Points on a hilly landscape, in no order, each with its height.
A ball rolls from a point to the lowest of its 2 nearest points, and stops where none of them is lower. Distance is the straight distance between rows; heights are no part of it.
vumab h=1.42: [ 38 126 146 133 107 202 170 146 134 100 127 153 147  88 154 141 126 113
  98 192 130 151 108 147  74  87 129 156 149 111 108 121  74 118 126 162
  60 157 147 106 130 130 150  51 177 132 121  97 178 127 138  62 145 143
 129 116 118 104]
bazak h=3.63: [132  88 126 111 105 157 187 169 142 128 161 150 182 100 160 124 109 129
 145 107 118 159 122 104 114 127 127 136 134 137 156 126 100  99 150 161
  60 164 139 128 134 162 143  70 130 179 144 109 110 101 107 112 139  61
  96 140 171 104]
dod h=1.59: [ 92 142 163 170 137 196 187 129  54 119  57 100 120 128 176 141 116 202
 108 121 102 129 152 174  89 103 138 128 126 135 173 162 134 176  55 120
 149 142 130  84 122 133 145  95 157 109 121 122 132 173 153  63 121 133
 165 150  98 123]
duzen h=4.05: [170 107 127 121 170  97 122 177 114 125 113  74 128 131 140 110  95 148
 139  64 129 116 152 115 154 137 130 107 118 144 187 144 146 137  83 124
 147 117  82 116 131 146 137 152 109 147 131 106  68 160 156 184 113 112
 161 142 122 123]
bavig h=3.60: [ 88 103 142 123 148 180 164 157 110 157 113  97 100  55 119 151  94 182
 109 143  91 175  85  91 136 119 119 120 156 123 173 150  82 114  58 126
 137 196 124  84 141 161 110 110 135 140 122  95 172 122 144 100  89 152
 126 117  84  97]
bito h=6.09: [160 137 102 133 112 112 137 125 110 105 136 142 184 137 130 103 127 122
 144 102 147 124 158 156 167 116 133 136 118 127  89 128 168 154 193 112
 118 129 112 157 120  80 130 117 144 137 129 160 115 127 121 128 131  86
 114 152 141 145]
rul h=4.56: [131 116 137 107 161 153 183 176 118 140 104  87 147 112 125 101  94 200
 146 105  95 149 135 137 132 128 119 121 137 111 166 147 125 127  91 115
 163 139 111 120 125 148 151 118 108 167 148 124  71 127 177 154 137  71
 154 171 129 129]
nalol h=2.90: [ 50 114 121 129 113 161 136 108 143 121 107 148 136 145 118 159 137  94
  60 153 151 132 127 149  65 135 157 121 112 137 104 138  95 131 113 154
  65 135 115  97 114 120 137 103 149 124 110  96 164 159 150  88 155 126
 138 138 125 112]
zem h=3.42: [122 159 125 143  77 110 149 167 154  78 154 165 174  70 168 107 141  95
 208 137 134 142 121 149 163  96  87 167 185 138 143  73  83 111 195 146
  69 142 166 153 133  81 126  68 146 127 151 148 110  64  83  81 145 129
  77 110 167 130]
tevo h=3.59: [ 65 155 162 132 159 201 160 181 141 106 100 104 149  79 135 102 132 126
  82 120 106 116 162 150  95 104 102 128 106 125  88 161 106 144 135 133
 114 193 119 151 150  68 200 114 169 131 136 112 142 145 192 106 145 100
 112 111  93 133]
Mesuz h=5.04: [ 97  87 129  84 190 175 183 153 176 163 138 112  91 135  96 141 105 164
 109 132 101 144 122  87  94 150 112 101 144  99  93 158  70  94 100 142
 140 171 123 113 113 174 126 138 113 167 145 113 139 116 186 161 111  65
 152 142 134 104]
dap h=6.12: [124 132 102 101 175  44  74  93 177 127 147 108 102 152  89 125 163  99
 116 100 141  85 113  75 150 150 112 124  96  96  83  96 123 110 126 145
 156  81 117 146 159 123 133 167  79 134 133 149 102 115 147 178 120 143
 135 106 140 144]
koni h=5.42: [129 139 122 127  90  81 127  70 148 141 153 167 130 130 103 134 147 122
 164 161 138 160  69 125 121 138 119 144 167  90 110  69 126 107 137 141
 146  74 174 138 129 146  82 133 122 117 132 147 135  66  81 104 123 151
 109 119 170 118]
zutig h=3.99: [126  96 100 110 111 148 193 171 129 146 151 138 183 104 151 112  95 172
 195 112  75 183  90 112 137 125 123 152 137  96 148 112 110  98 141 153
 123 122 159 143 141 167 128  62 114 177 156 120  78  82 110 126 135  72
 109 146 184 121]
tubet h=0.81: [ 72 153 164 135 152 152 105 105 138 109  77 120 130 161 129 131 143 129
  75  92 166  68 168 168  74 111 146 131  63 103 103 144 147 156  92 134
 164  95  85 121 123 109 193 145 112 127 115 120  76 182 188 134 168 120
 164 173 139 110]
samak h=5.80: [142 174 148 149  88  98 127  88 128 111 149 154 128 124 104 118 147 136
 180 174 130 177  62 142 122 133 111 173 193 107 144  40 127 118 121 154
 160  60 180 146 169 121  97 107 133  78 138 138 144  64  81  81 119 175
 127 100 153 118]
pof h=4.42: [169 113 137 128 161  78  85 138 113 107 109  91 118 153 145 117 108 143
 116  60 161  67 176 137 154 118 136 118  96 131 184 157 164 136  92  94
 174  95  73 115 118 142 152 152 112 135 112 117  62 188 156 216 119 129
 164 153 126 118]
tavat h=2.88: [ 86 156 130 145  80 143 144 179 157  54 143 162 179  84 153 114 156  83
 162 158 136 112 155 162 141 101  95 168 160 132 116  71  83 125 181 140
  62 145 157 141 124  57 152  58 171 125 134 128 131  88 113  63 161 144
 102 104 150 130]
fona h=7.24: [122 122 108 101 137  71 132  93 173 139 189 174 148 120  94 109 165 102
 171 112 150 124  87  91 171 144  94 131 149  90  22  90 109  96 182 167
 131  98 188 169 107 132  93 127 104 147 132 174 132  62 111 109 123 105
  77  99 189 151]
zinis h=5.74: [185 101 103  89 118  96 129  89 146 180 178 162 130 152 115 135 149 120
 161 115 159 135 102  76 157 158 123 116 135 137  81 142 134  91 167 137
 103 139 147 136  83 174  64 149 121 153 131 174 133  93  81 149 104  95
  96 121 144 132]
dekif h=5.44: [187 103 111 122 127  69 121 119 103 132 127 133 155 146 149 134 114 115
 163  77 146 149 135 116 160 147 150 115 129 144 197 131 151 123 119 136
 109 101 100 131 131 163 109 127 115 145 120 128  83 131 102 151 115 118
 127 146 161 106]
robip h=3.07: [ 91 121 168 139 156 172  99 125 113 144  78 104  83 161 132 146 106 175
  83 111 141  74 172 163  91 111 143 108  93 131 158 171 134 144  66  96
 192 121  98  84 103 146 151 154 118 129 111 100  94 204 181 142 148 139
 172 171 103 127]
mav h=1.44: [ 94 146 133 106 108 174 191 161 130 102 140 174 179 144 159 113 128 117
 108  99 165 121 164 149  89 125 167 146  73 126 124 134 133 142 162 152
  99 120  92 148 118 139 165  81 145 153 121 133 103 119 151  87 165  60
 112 181 174 105]
desa h=3.89: [166 144 131 131  76 118 138 155 135 123 158 156 150  59 162 102 128 105
 208 130 132 160 117 122 151 118  96 133 185 165 162  94  98  96 192 140
  65 172 167 162 145 120 107 100 157 117 149 130 126  70  73  89 134 128
  75  91 145 115]
didu h=2.64: [233 126 136  77 144  32 101 113 163 171 171 120  43 134 113 118 118 124
 160 114 124 126  94  61 132 184 104 134 119 154 160 118 135 106 116 144
 194 107 142 141 140 180  81 182 108 106 137 134 113 116  86 196 111 138
 123  71 105 135]
gena h=4.04: [ 63 149 142 131 125 209 137 168 153 106 143 116 119  79 118 115 111 107
  87 169 104 117 166 132 121  96 101 124 128 142  61 148 100 114 184 113
  99 215 134 161 137  63 174 108 181 131 131 126 171 130 172 111 137 111
 114  83  81 148]
Pasi h=5.06: [184 112 140 127 124  99 140 151  83 123 109 113 141 109 165 127 116 122
 176  76 125 181 128 114 143 152 136  97 151 179 229 134 144 130 113 133
  85 142 116 119 150 174  99 134 126 133 115 105 121 128  80 107 109 146
 112 125 152 102]
vasu h=5.43: [197 123 100 111  84  80 127  61 131 169 166 174 149 130 124 132 147 120
 184 142 153 149  92 119 155 142 129 133 160 119  97 124 154 118 179 110
 133 113 151 141  89 175  58 133 131 146 141 173 138  83  63 114 102 114
  84 147 164 141]
posot h=4.30: [138 116 142 162 160 107  80 153  63  85  66  84 102 147 174 138 151 113
 108  65 124 104 179 148 123 137 137 102 115 176 177 130 169 178  70 122
 112 122  89 117 159 102 155 159 126 105 113 111 131 186 126 132 109 195
 161 105  98 140]
Musu h=3.38: [103 130 123 156  69 159  99  96 148 125 149 132 120 112 114 146 163  59
  95 198 158 127 122 139 117 139 129 141 150 172  65 130 130 112 169 134
  49 173 155 119 100  80 114 144 161  76 107 121 224 124 121  99 144 192
 124  90  93 141]
Dere h=1.55: [105 138 139 160  97 199 155 129  81 118 112 146 148 124 152 122 122 142
 100 160 115 137 141 164 108 115 145 120 126 157 126 165 130 151 140  88
  90 184 127 129 123 100 138 114 172 116 120 113 178 158 137  83 128 117
 129 144  95 139]
mol h=5.57: [181 142 126 124 166  48  50 132 127 121 132  83  80 154 138 135 131  75
 116  71 141  85 142  87 131 155 134 131  85 149 168 121 157 126 117 129
 159  80  90 129 156 135 151 177  91 101 118 111  94 150 110 208 114 188
 142  94 110 130]
Genu h=4.69: [163 139 115 104 142  91 117 113 141 155 128 137 108 128 112 123 111 167
 172 155 101 168  64  92 153 137  97 140 150 115 160  86 121 108  97 119
 188  86 162 120 163 157  96 147 101 112 142 144 103  92 106 146 100 128
 135 126 147 126]
Sivi h=2.69: [142 115 130 130 142 145  85 109 105 178 120 113  56 123  98 158 120 184
 116 205  79 134  91 133 157 123 105 121 130 127 144 132 135 148  91  60
 198 142 148 104 129 137  89 208 104  96 136 121 167 152 122 153 110 166
 148 118  77 130]
tukes h=4.24: [173 143 119 128 145  77  99 127 119 134 109 126 112 152 127 110 111 171
 157 131 109 138 112 117 163 125 115 137 126 130 179  95 152 123 107 106
 193  57 123 107 166 143 115 144  87 108 133 132  70 126 110 171  94 154
 151 152 134 130]
zufe h=2.89: [101 132 145 128 148 137  92 131 136 135 105 124  98 180 119 135  97 205
 107 141 135  85 147 128 110  95 120 128 109  95 151 132 129 118  83 114
 221  69 111  66 148 154 146 119  80 139 133 116  63 155 170 157 128 134
 187 165 141 134]
zorav h=5.79: [148 132  98 154 123 110  84  75 105 134 102 132 123 167 117 151 121 142
 114 162 120  98 136 160 139 100 136 120 110  97 127 131 156 150 138  86
 185  92 119 126 111 128 122 158 119 117 130 141 110 168 110 151 126 152
 143 151 116 152]
koz h=5.05: [211 130 115 145  87  80 128  75 106 157 147 152 137 129 134 133 134 119
 178 156 125 171  94 141 160 138 136 133 173 130 147 111 158 139 167 101
 128 113 154 143 120 160  75 154 137 115 132 151 141 108  66 121 112 151
 104 137 133 137]
Timat h=1.64: [ 46 135 141 134 108 138 118 125 179 110 138 147 134 101 101 137 147  76
 113 169 138 148  86 134 103 132 120 160 154  84  89  70  78  86 124 186
  76 121 170 132 138 105 125 113 138  94 109 117 156  84 120  87 155 168
 127  81 154 118]
sor h=2.70: [120 124 146 127 124 160 156 198  99  94 104 118 161  75 175 111 123 105
  97  94 135 133 175 114 117 123 125 113 117 196 186 172 117 149 133 143
  53 192 102 130 152 110 153  71 159 134 126  89 153 146 147  99 126 101
 109 119 108 115]
Dapof h=6.83: [ 81 146 107 134 126  74 111 133 170  83 137 147 195 127 118 105 160  72
 133  86 167  99 133 127 161 118 111 164 119  79  51  79 130 121 160 176
  98  75 135 164 136  69 148 107 112 133 120 165 116  87 137 103 149 129
 106 105 173 147]
kikas h=2.50: [ 63 147 147 159 136 158 126 148 124  89  89 111 152 110 132 120 125 120
 102 118 111 144 135 148 103 116 135 112 125 121 138 121 106 139  90 158
 101 134 121 129 155  94 168 115 139 115 129 118 131 154 165  97 140 139
 145 123 107 127]
nunub h=7.02: [125 143 117 117 135  46 107 132 184  97 160 152 184 112 118  97 165  69
 164  84 159 110  98 101 185 132  86 152 142  98  63  69 124  99 168 186
 109  88 154 171 128  89 122 123 108 121 132 170 119  59 105 105 139 137
  79  96 178 147]
kavut h=3.52: [149 114 127 123 169 105  67 147 141 132 152 142  74 182 117 136 118 190
 129 124 169  74 131  94 136  89 126 135 105  93 175 145 122  91 112  96
 231  55 106  62 136 183 117 104  78 148 107 112  53 168 151 196 114 153
 187 166 159 139]
guk h=6.33: [146 137 103 135  97 151 162 142 111 118 129 134 188 116 143 117 110 151
 166 137 101 154 119 152 152 112 125 130 155 118 132 125 134 129 163 111
 126 141 143 144 128 104 128 104 145 152 141 148 114 109 121 115 128  88
 119 157 139 142]
nitod h=2.86: [103 103 127 145  72 164 109 108 149 143 147 169 148 138 113 143 148  71
  74 184 173 132 144 120  97 144 151 123 142 174  80 153 122 107 167 132
  34 165 146 102  96 113  97 115 159 103 116 129 194 136 107 102 135 146
 130 119 121 126]
nug h=2.26: [106 122 137 128 151 110 122 123 125 116  98 130 130 166 139 132 105 153
 109  94 148 107 150 132 118 122 141 128 108 103 166 125 133 121  86 148
 162  72  97 109 133 152 152 115  95 155 120 119  65 148 150 145 136 106
 168 165 154 109]
dav h=2.32: [ 52 128 138 120 113 172 120 109 142 136 129 133 104  92  91 155 140 106
 109 192 118 172  60 134 103 122 130 141 158  84 107  88  75 100  94 165
 105 136 158 102 152 130 108 115 145 112 118 112 180 103 127  84 146 182
 146  99 134  89]
gilal h=5.81: [191 129 105 145 109  67 118 119  82  95 123 135 188 142 155 103 135 115
 168  81 152 130 165 150 178 115 152 136 121 133 154 117 179 165 159 122
 118  94 102 152 125 121 135 123 129 144 127 164  94 139 108 147 114 116
 123 165 147 122]
biba h=4.66: [209 149 119 166  87 118 143 118  71 122 131 138 156 124 154 121 127 150
 204 150  99 170 114 166 181 131 127 127 188 151 172 116 157 144 158  87
 110 129 167 159 124 126  87 148 149 110 136 141 155 108  66 100 110 138
  99 129 122 143]
lodog h=5.86: [154 148 126 110 170  51  82 139 160 126 125  94  90 134 111 116 138 107
 129  94 126 104 117  81 158 152 109 115  93 124 145  95 138 113 108 145
 167  87 103 135 177 119 142 184  96 102 132 125  98 113 136 190 112 155
 138  98 114 134]
Seri h=1.57: [ 91 158 157 118 152 134 131 150 119  95  89 123 149 154 148 112 132 130
 102  54 164  95 168 159  95 125 158 143  85 118 141 147 149 149  84 155
 159 110  68 137 132 117 190 129 117 144 127 128  54 157 181 142 154 101
 159 168 150  95]
vudit h=5.11: [179 140  95 164 126  73  64  96 113 136 128 100  95 144 139 163 155  44
  95 116 127  93 160 130 129 140 161 129 108 162  99 145 190 159 162 107
  98 121 108 155 101  94 158 188 102  92 122 136 157 157  86 168 133 184
 125  91  94 171]
nav h=3.80: [163 129 127 173 107 157 136 116  39 145  89 125 119 163 148 154 108 205
 154 190  77 157 119 181 179 105 122 124 164 139 196 147 162 165  96  63
 148 130 151 112 112 141  89 159 126 108 137 116 157 163  82 104  98 163
 133 144  95 139]
ran h=4.26: [175 131 127 168 110 146 134 127  60 127 104 126 128 118 144 128 121 171
 174 155  77 175 102 163 173 120 129 118 177 147 192 121 139 142 104  87
 124 142 159 133 145 131 101 149 147 102 131 123 156 139  93  96 108 166
 116 121 101 138]
Zug h=1.72: [ 75 146 139 130 126 159 119  77 138 120 100 149 125 176 113 161 143 116
  70 119 182  75 165 170  50 123 178 109  67 116  92 165 124 153 109 126
 138 101  97 122  99 119 159 134 132 133 109 109 109 176 164 122 173 127
 151 169 128 118]
gote h=3.10: [ 54 142 149 124 151 195 172 159 138 114  99 109 145 101 121 118 130 160
  88 147  82 137 133 153  77 109 122 122 128  96  94 149  98 135  98 139
 156 150 125 126 137 106 174 106 152 129 131 134 117 139 189  98 142 111
 148 150 106 121]
Sab h=5.41: [154 123  97 160 127  99  82  84 130 143 124 119 113 166 111 153 155  93
  96 153 125  90 142 139 136 132 153 126 115 128  85 146 160 158 171 102
 126 117 115 138  95 102 132 179 114 121 117 141 148 157  99 163 126 165
 131 121 101 157]
tono h=2.28: [100 131 138 134  73 199 142 123 129 134 151 157 145 133 126 122 128 108
  66 192 138 135 158 134 106 117 151 119 122 176 100 169 126 131 177 110
  70 200 136 123 102 114 124 113 172 139 119 119 198 136 117 102 132 103
 130 142 102 134]
pigu h=6.13: [168 140  98 149 129 127 122 116 106 131 112 123 143 141 118 119 114 152
 149 149  96 146 123 149 165 122 121 110 148 116 127 130 143 142 135 101
 166 114 131 135 125 117 110 162 124 127 142 151 121 134 122 152 122 116
 125 141 114 147]
Dosim h=2.41: [ 79 121 150 150 140 188 142 118 103 157  76 103 103 135 131 152  97 182
  92 151 105 122 130 162  94 114 132 114 121 123 150 166 129 155  64  95
 167 143 123  79 112 136 141 143 124 127 126 119 129 184 160 106 132 130
 163 156  98 128]
Nusot h=6.17: [132 177 169 178 103 124 123 116  96  76 119 139 134 127 138 122 147 135
 182 162 119 171  91 167 136 122 133 156 196 135 169  42 114 147  79 150
 107  71 188 136 187 110 113  89 121  77 138 126 143  94  99  57 114 209
 137  94 140 123]
nal h=4.91: [164 115 100 109 163  94  83 104 144 133 134 108 106 170 107 126 130 123
 128  97 140  78 156 103 162 123 129 107 101 102 107 144 151 144 143 103
 162 117 105 142 106 137 141 162 103 140 117 148  99 160 149 208 108 118
 127 140 118 142]
Roziv h=5.08: [147 147 124 110 123  70 127 103 161 145 153 154 132 118 106 109 142 155
 183 126 118 175  54  96 156 135  97 150 169  91 118  57 116  90 129 156
 169  83 181 168 158 152  92 131 113 132 142 154 110  63  92 126 109 120
 109 111 180 129]
zera h=0.60: [111 139 147 176 129 201 162 127  51 114  80 109 145 118 155 132 127 183
 113 158  89 141 137 190 121 105 130 117 144 141 151 142 125 159  97 113
 128 155 140 118 138  90 137 116 164 107 134 131 156 161 133  71 120 131
 132 135  88 141]
sazod h=4.11: [191 121 121 130 152  58  66 124 110 135 136 130  94 168 143 131 107 168
 151 108 151 100 127 105 147 113 125 139 110 112 212 129 152 108 117  96
 212  43 106  76 150 177 117 111  87 130 117 114  49 150 106 191  91 165
 156 158 157 124]
todu h=3.24: [147 104 131 115 108 143 174 200  99  92 134 154 178 103 176 103 116 101
 145  78 139 155 162 106 120 132 141 124 125 168 192 146 121 119 147 169
  46 162 113 133 139 138 143  67 145 152 131  98 122 123 114 110 149  86
 105 145 157 106]
Pefis h=3.08: [ 86 167 121 140  90 160 144 151 163  82 148 164 172 128 120 108 152  78
  94 138 169  85 189 151 118 113 120 164 102 146  52 130 136 146 199 126
  89 143 113 158 101  48 159 101 169 127 119 158 156 117 155  83 175  99
 113 126 137 157]
ral h=3.18: [195  97 126  78 160  68 104 121 145 184 161 121  69 146 119 148 116 146
 164 110 140 136  95  69 143 160 111 115 128 143 177 126 118  94  97 128
 164 105 122 103 128 207  74 167  98 138 129 122  92 113  92 190 105 128
 129 108 140 124]
Lub h=0.93: [ 96 134 116 138 106 117 103 101 176 131 144 150 136 114  88 130 154  80
 127 160 148 145  96 123 118 135 127 131 153 108  66  97 103 103 158 149
  92 131 160 134 117 106 109 142 142 112 110 132 161  89 118 103 144 155
 118  92 138 130]
nunif h=6.37: [105 133 101 118 179  67  88  81 160 109 150 112 109 164  82 113 161 107
 107  96 135  69 130 101 158 124 112 123  82  66  29 101 142 127 155 132
 184  71 117 152 130  98 160 142  75 151 135 172  98 123 155 180 104 135
 120 120 155 157]
dore h=1.21: [179 132 131 113 109  87  88  79 154 177 157 116  39 116  73 146 146 110
 124 175  84 121  74 112 138 158 105 137 129 145  92 119 154 146 137 110
 183 141 158 163 128 129  94 210 118  68 143 137 191 115  94 167 134 168
 122  69  69 137]
Meles h=5.46: [127 106 127  73 169 177 156 112 153 170 153 141 100 186  96 128 132 123
 113 115 149  79 180 113 109 138 141  96  84 116  57 193 120 130 152 115
 125 157  99 153  93 133 137 135 127 158 124 144 130 141 187 170 122  56
 131 158 126 116]
gazi h=6.62: [ 87 143 105 124 160  66 110 115 156  85 158 125 167 149  95  91 161  85
 123  78 157  83 144 122 167 123 121 145  99  72  18  96 160 138 160 149
 157  75 123 152 124  68 164 119 103 154 131 187 107 105 160 125 130 116
 109 125 174 158]
Toza h=3.67: [166  98 125 104 168  83 121 154 134 153 132  90  91 130 130 130  84 161
 156  96 126 142 132  95 156 148 127 109 131 145 205 132 128 103  88 126
 163 106 104  91 130 177  95 165  91 151 126 103  74 135 130 184 102 116
 151 136 129 119]
Ris h=2.06: [106 162 124  88 130 153 178 134 133 105 145 184 187 156 127  98 142 117
 116 103 168  86 166 160 119 114 147 145  83 110  61 136 152 143 183 130
 120 110 102 165 109 111 153  84 143 148 122 174 102 114 158  96 157  55
 109 182 174 125]
vado h=3.26: [145 106 127 158 127 144 103 102  74 175 105 122  82 148 129 155 109 211
 133 206  77 136 112 175 164  94 110 124 143 127 170 154 161 160  95  51
 203 121 159  87 117 138  86 190 114 101 140 124 146 167  89 140 109 163
 158 137  92 146]
lamek h=5.25: [196 121 107 100 176  53  62 114 145 154 156  94  70 160 120 144 138  97
 126  88 140  53 143  74 156 143 136 131  83 125 133 147 148 125 137 116
 176 101 104 130 103 160 122 173  84 137 117 142  93 158 127 231 109 154
 142 101 108 158]
Giti h=4.10: [ 86 112 134 129 145 175 143 153 135 151  98  85 104  96 121 138 110 145
  80 136 106 149 125 115 133 130 122  97 137 127 137 158  88 120  90 123
 128 190 119 112 135 123 133 144 144 134 123 101 170 142 169 124 110 127
 139 115  73 115]
Pesov h=5.24: [126 113 102 104 158 128 126 133 168 143 134 112 131 158  98 126 120 110
 108 100 138 104 157 106 133 146 146  98 107 126  88 152 129 121 152 137
 115 144 105 144 116 117 134 150 113 143 126 139 128 145 158 174 119  87
 135 135 108 129]
rubor h=4.71: [158 124 137 154 105 145 158 158  75 102 118 123 156  86 178 121 111 138
 185 105 104 186 112 129 137 119 132 114 174 159 214 129 118 126 130 135
  75 147 148 126 154 152 113  87 141 133 139 108 127 117  92  86 119 135
 102 126 143 111]
Vabe h=4.29: [156 132 136 128 100 139 156 148 122 128 136 128 134  59 149 102 116 138
 210 117  99 190  78 117 150 120 101 139 180 138 187  94  94 110 141 137
 100 160 169 149 158 139 121 105 148 122 148 122 113  77  86 105 134 129
  88 103 128 113]
Nokeb h=5.99: [205 125 106 103 114  57 100  85 150 178 173 144 120 148 115 130 162  75
 140 102 154 116 114  96 134 171 153 121 127 159  94 147 140 100 162 152
 108 137 133 150  95 153  82 158 115 113 125 171 140 102  70 153 116 139
  90  89 125 139]
dip h=2.19: [ 69 144 140 141  76 181 178 167 136  75 151 175 167  89 173 135 134  97
 110 178 141 128 141 164  92  93 126 168 155 134 123  95  82 128 167 155
  58 155 144 115 127 111 151  25 187 150 126 117 147  97 124  52 163 128
 111 116 140 124]
Rasit h=2.05: [152  93 137 107 136 157 168 183 104 133 123 106 134  86 174 134  90 117
 112  95 139 161 152  87 129 154 141  89 142 194 191 180 120 120 115 142
  62 200 108 101 133 164 114  95 144 149 128  75 154 137 132 121  99  96
 107 117 102 110]
faru h=0.63: [115 129 141 100 116 201 178 141 115 139 138 154 160 143 161 129 121 144
 104 129 151 140 162 139  69 139 170 126  85 151 148 170 131 139 140 119
 103 158  90 125 107 157 144  96 161 153 113 108 133 141 159  98 155  57
 117 182 136 100]
Rudom h=6.24: [192 134 132 116 118  12  92  75 173 151 170 131 107 121  95 102 166  68
 153 100 152 114  91  81 136 162 116 142 119 132  89  99 151 112 153 162
 144  96 150 177 123 144 106 163 112 105 130 168 149  84  71 144 123 158
  85  76 124 148]
vide h=3.85: [114 141 128 171  93 139  80  85 150 129 153 118  91 100  85 161 171  75
 135 198 133 139  90 158 125 149 128 158 157 139  53 101 146 127 159 110
 101 152 172 141 116  67 115 176 139  60 108 126 231 115 126 103 157 204
 114  74  94 150]
Fup h=2.44: [ 46 128 139 119 134 170 154  98 165 124 101 146 139 161 103 152 125 118
  63 143 153 103 139 150  54 136 156 114  83 100  72 145 109 129 106 156
 117 109 113 117 100 124 149 109 132 137 117 106 124 149 175 105 164 107
 142 149 149 104]
mige h=1.94: [149 120 101 125 126 106  74  86 140 168 143 128  68 141  82 166 144 138
 120 202  87 121  93 129 143 130 111 125 123 119  87 122 148 150 140  76
 187 134 153 143 111 130  89 215 110 101 142 141 170 136 111 165 118 169
 131 105 103 139]
Tiso h=2.22: [ 38 128 143 144 104 191 177 117 122 115  99 145 148 125 153 163 124 120
  68 164 143 140 111 159  58 109 156 134 126 118 132 125  98 135  86 165
  82 131 128  84 127 151 136  62 166 129 112  97 165 150 136  58 155 140
 146 132 143  97]
sener h=1.38: [133  98 142 112 108 191 177 153 111 150 144 138 150 113 164 125 113 132
  91 130 139 158 156 102  96 145 149 115 111 186 162 181 120 130 138 124
  70 192 110 103 117 173 132  85 163 164 118  91 164 136 131 109 123  67
 112 158 125 113]
vove h=1.99: [202 139 137 121 115  49  78  94 149 152 154 119  57 119  92 127 140 119
 145 143 102 142  86  86 138 158 100 139 125 140 148  91 150 135 133 123
 195 104 143 153 152 148 106 186 119  82 140 139 148 110  87 161 115 162
 122  87  99 131]
Tofa h=4.75: [164 129 113 146 138  97  80 144  97 103  96  87 108 138 151 139 149  67
 107  89 127  98 165 134 132 154 146 112 106 167 138 143 182 171 116 119
  92 135 106 147 144  86 163 179 121  96 118 124 153 171 110 164 129 182
 135  81  87 152]
gagov h=3.69: [118 114 155 171 153 137  86 119  69 120  65  90  90 151 152 152 127 151
  85 105 128  85 179 164 103 115 135 104 100 159 174 160 165 173  70  95
 167 119  94  94 127 117 156 156 123 105 109 110 120 212 144 140 143 168
 169 146  86 140]
sofim h=2.59: [103 139 120 120 105 160 162 140 161 110 174 179 178 144 105  98 127 115
 113 145 162 101 174 137 129 113 135 137 103 121  39 137 130 136 209 129
 105 145 136 163  97  88 136  79 163 151 127 165 142  94 143 112 151  73
 107 154 160 145]
bugu h=3.01: [ 64 104 139 116 116 186 156 128 117 148 116 123 103  83 122 156 108 157
 118 174  95 186  56 115 102 114 132 144 165  97 147 120  83 100  73 143
 121 160 144  74 143 173 104  93 131 134 128 100 177 106 113  94 108 162
 138 121 132  96]
Sulif h=5.26: [129  99 122  73 179 180 187 130 150 173 142 136  99 170 106 123 103 165
 141 116 121 112 157 112  95 147 128 102 112  96  85 174 105 123 121 108
 142 156 109 137  91 161 120 119 115 183 132 135 106 125 199 165 128  43
 140 184 149 112]
Finu h=4.82: [113  94 137  94 188 155 188 192 144 148 130  75 105 101 118 118  85 165
 122 100 110 140 142 101 117 155 118 107 136 120 136 153  92 100  76 151
 136 169  93 112 117 153 131 124 111 174 149  97 107 133 192 161 118  66
 147 146 108 130]
tuneb h=1.76: [ 42 143 145 145 163 146 113 135 133  94  74  89 126 140 113 125 138 127
  77 104 121 108 149 140  84 129 128 120  94 112 109 127 122 133  73 154
 155 116 102 102 157  79 184 149 121 115 127 124 107 159 186 132 151 132
 163 130 122 124]
Guvin h=4.43: [103 143 126 138 122 172 117 155 138 125 120 103 121  87 118 122 119 110
 102 143 100 134 129 134 149 122 123 102 142 134 100 147 112 125 148 110
  97 190 137 145 139  72 149 141 149 111 130 113 175 132 152 119 127 122
 114  96  76 141]
binis h=4.28: [137  83 120 109 139 166 212 184 120 146 138 101 170 106 149 110  85 195
 177  91  77 175 121 117 120 132 131 149 126 116 162 140 112 109 113 129
 133 134 119 122 117 169 138  79 107 191 166  95  81 101 139 143 136  66
 127 163 163 112]

Where does a ball stop that starts at each point below?
guk => vumab
samak => tubet
gazi => nal
Nokeb => dore
pof => dore
zorav => zera
Nusot => dore
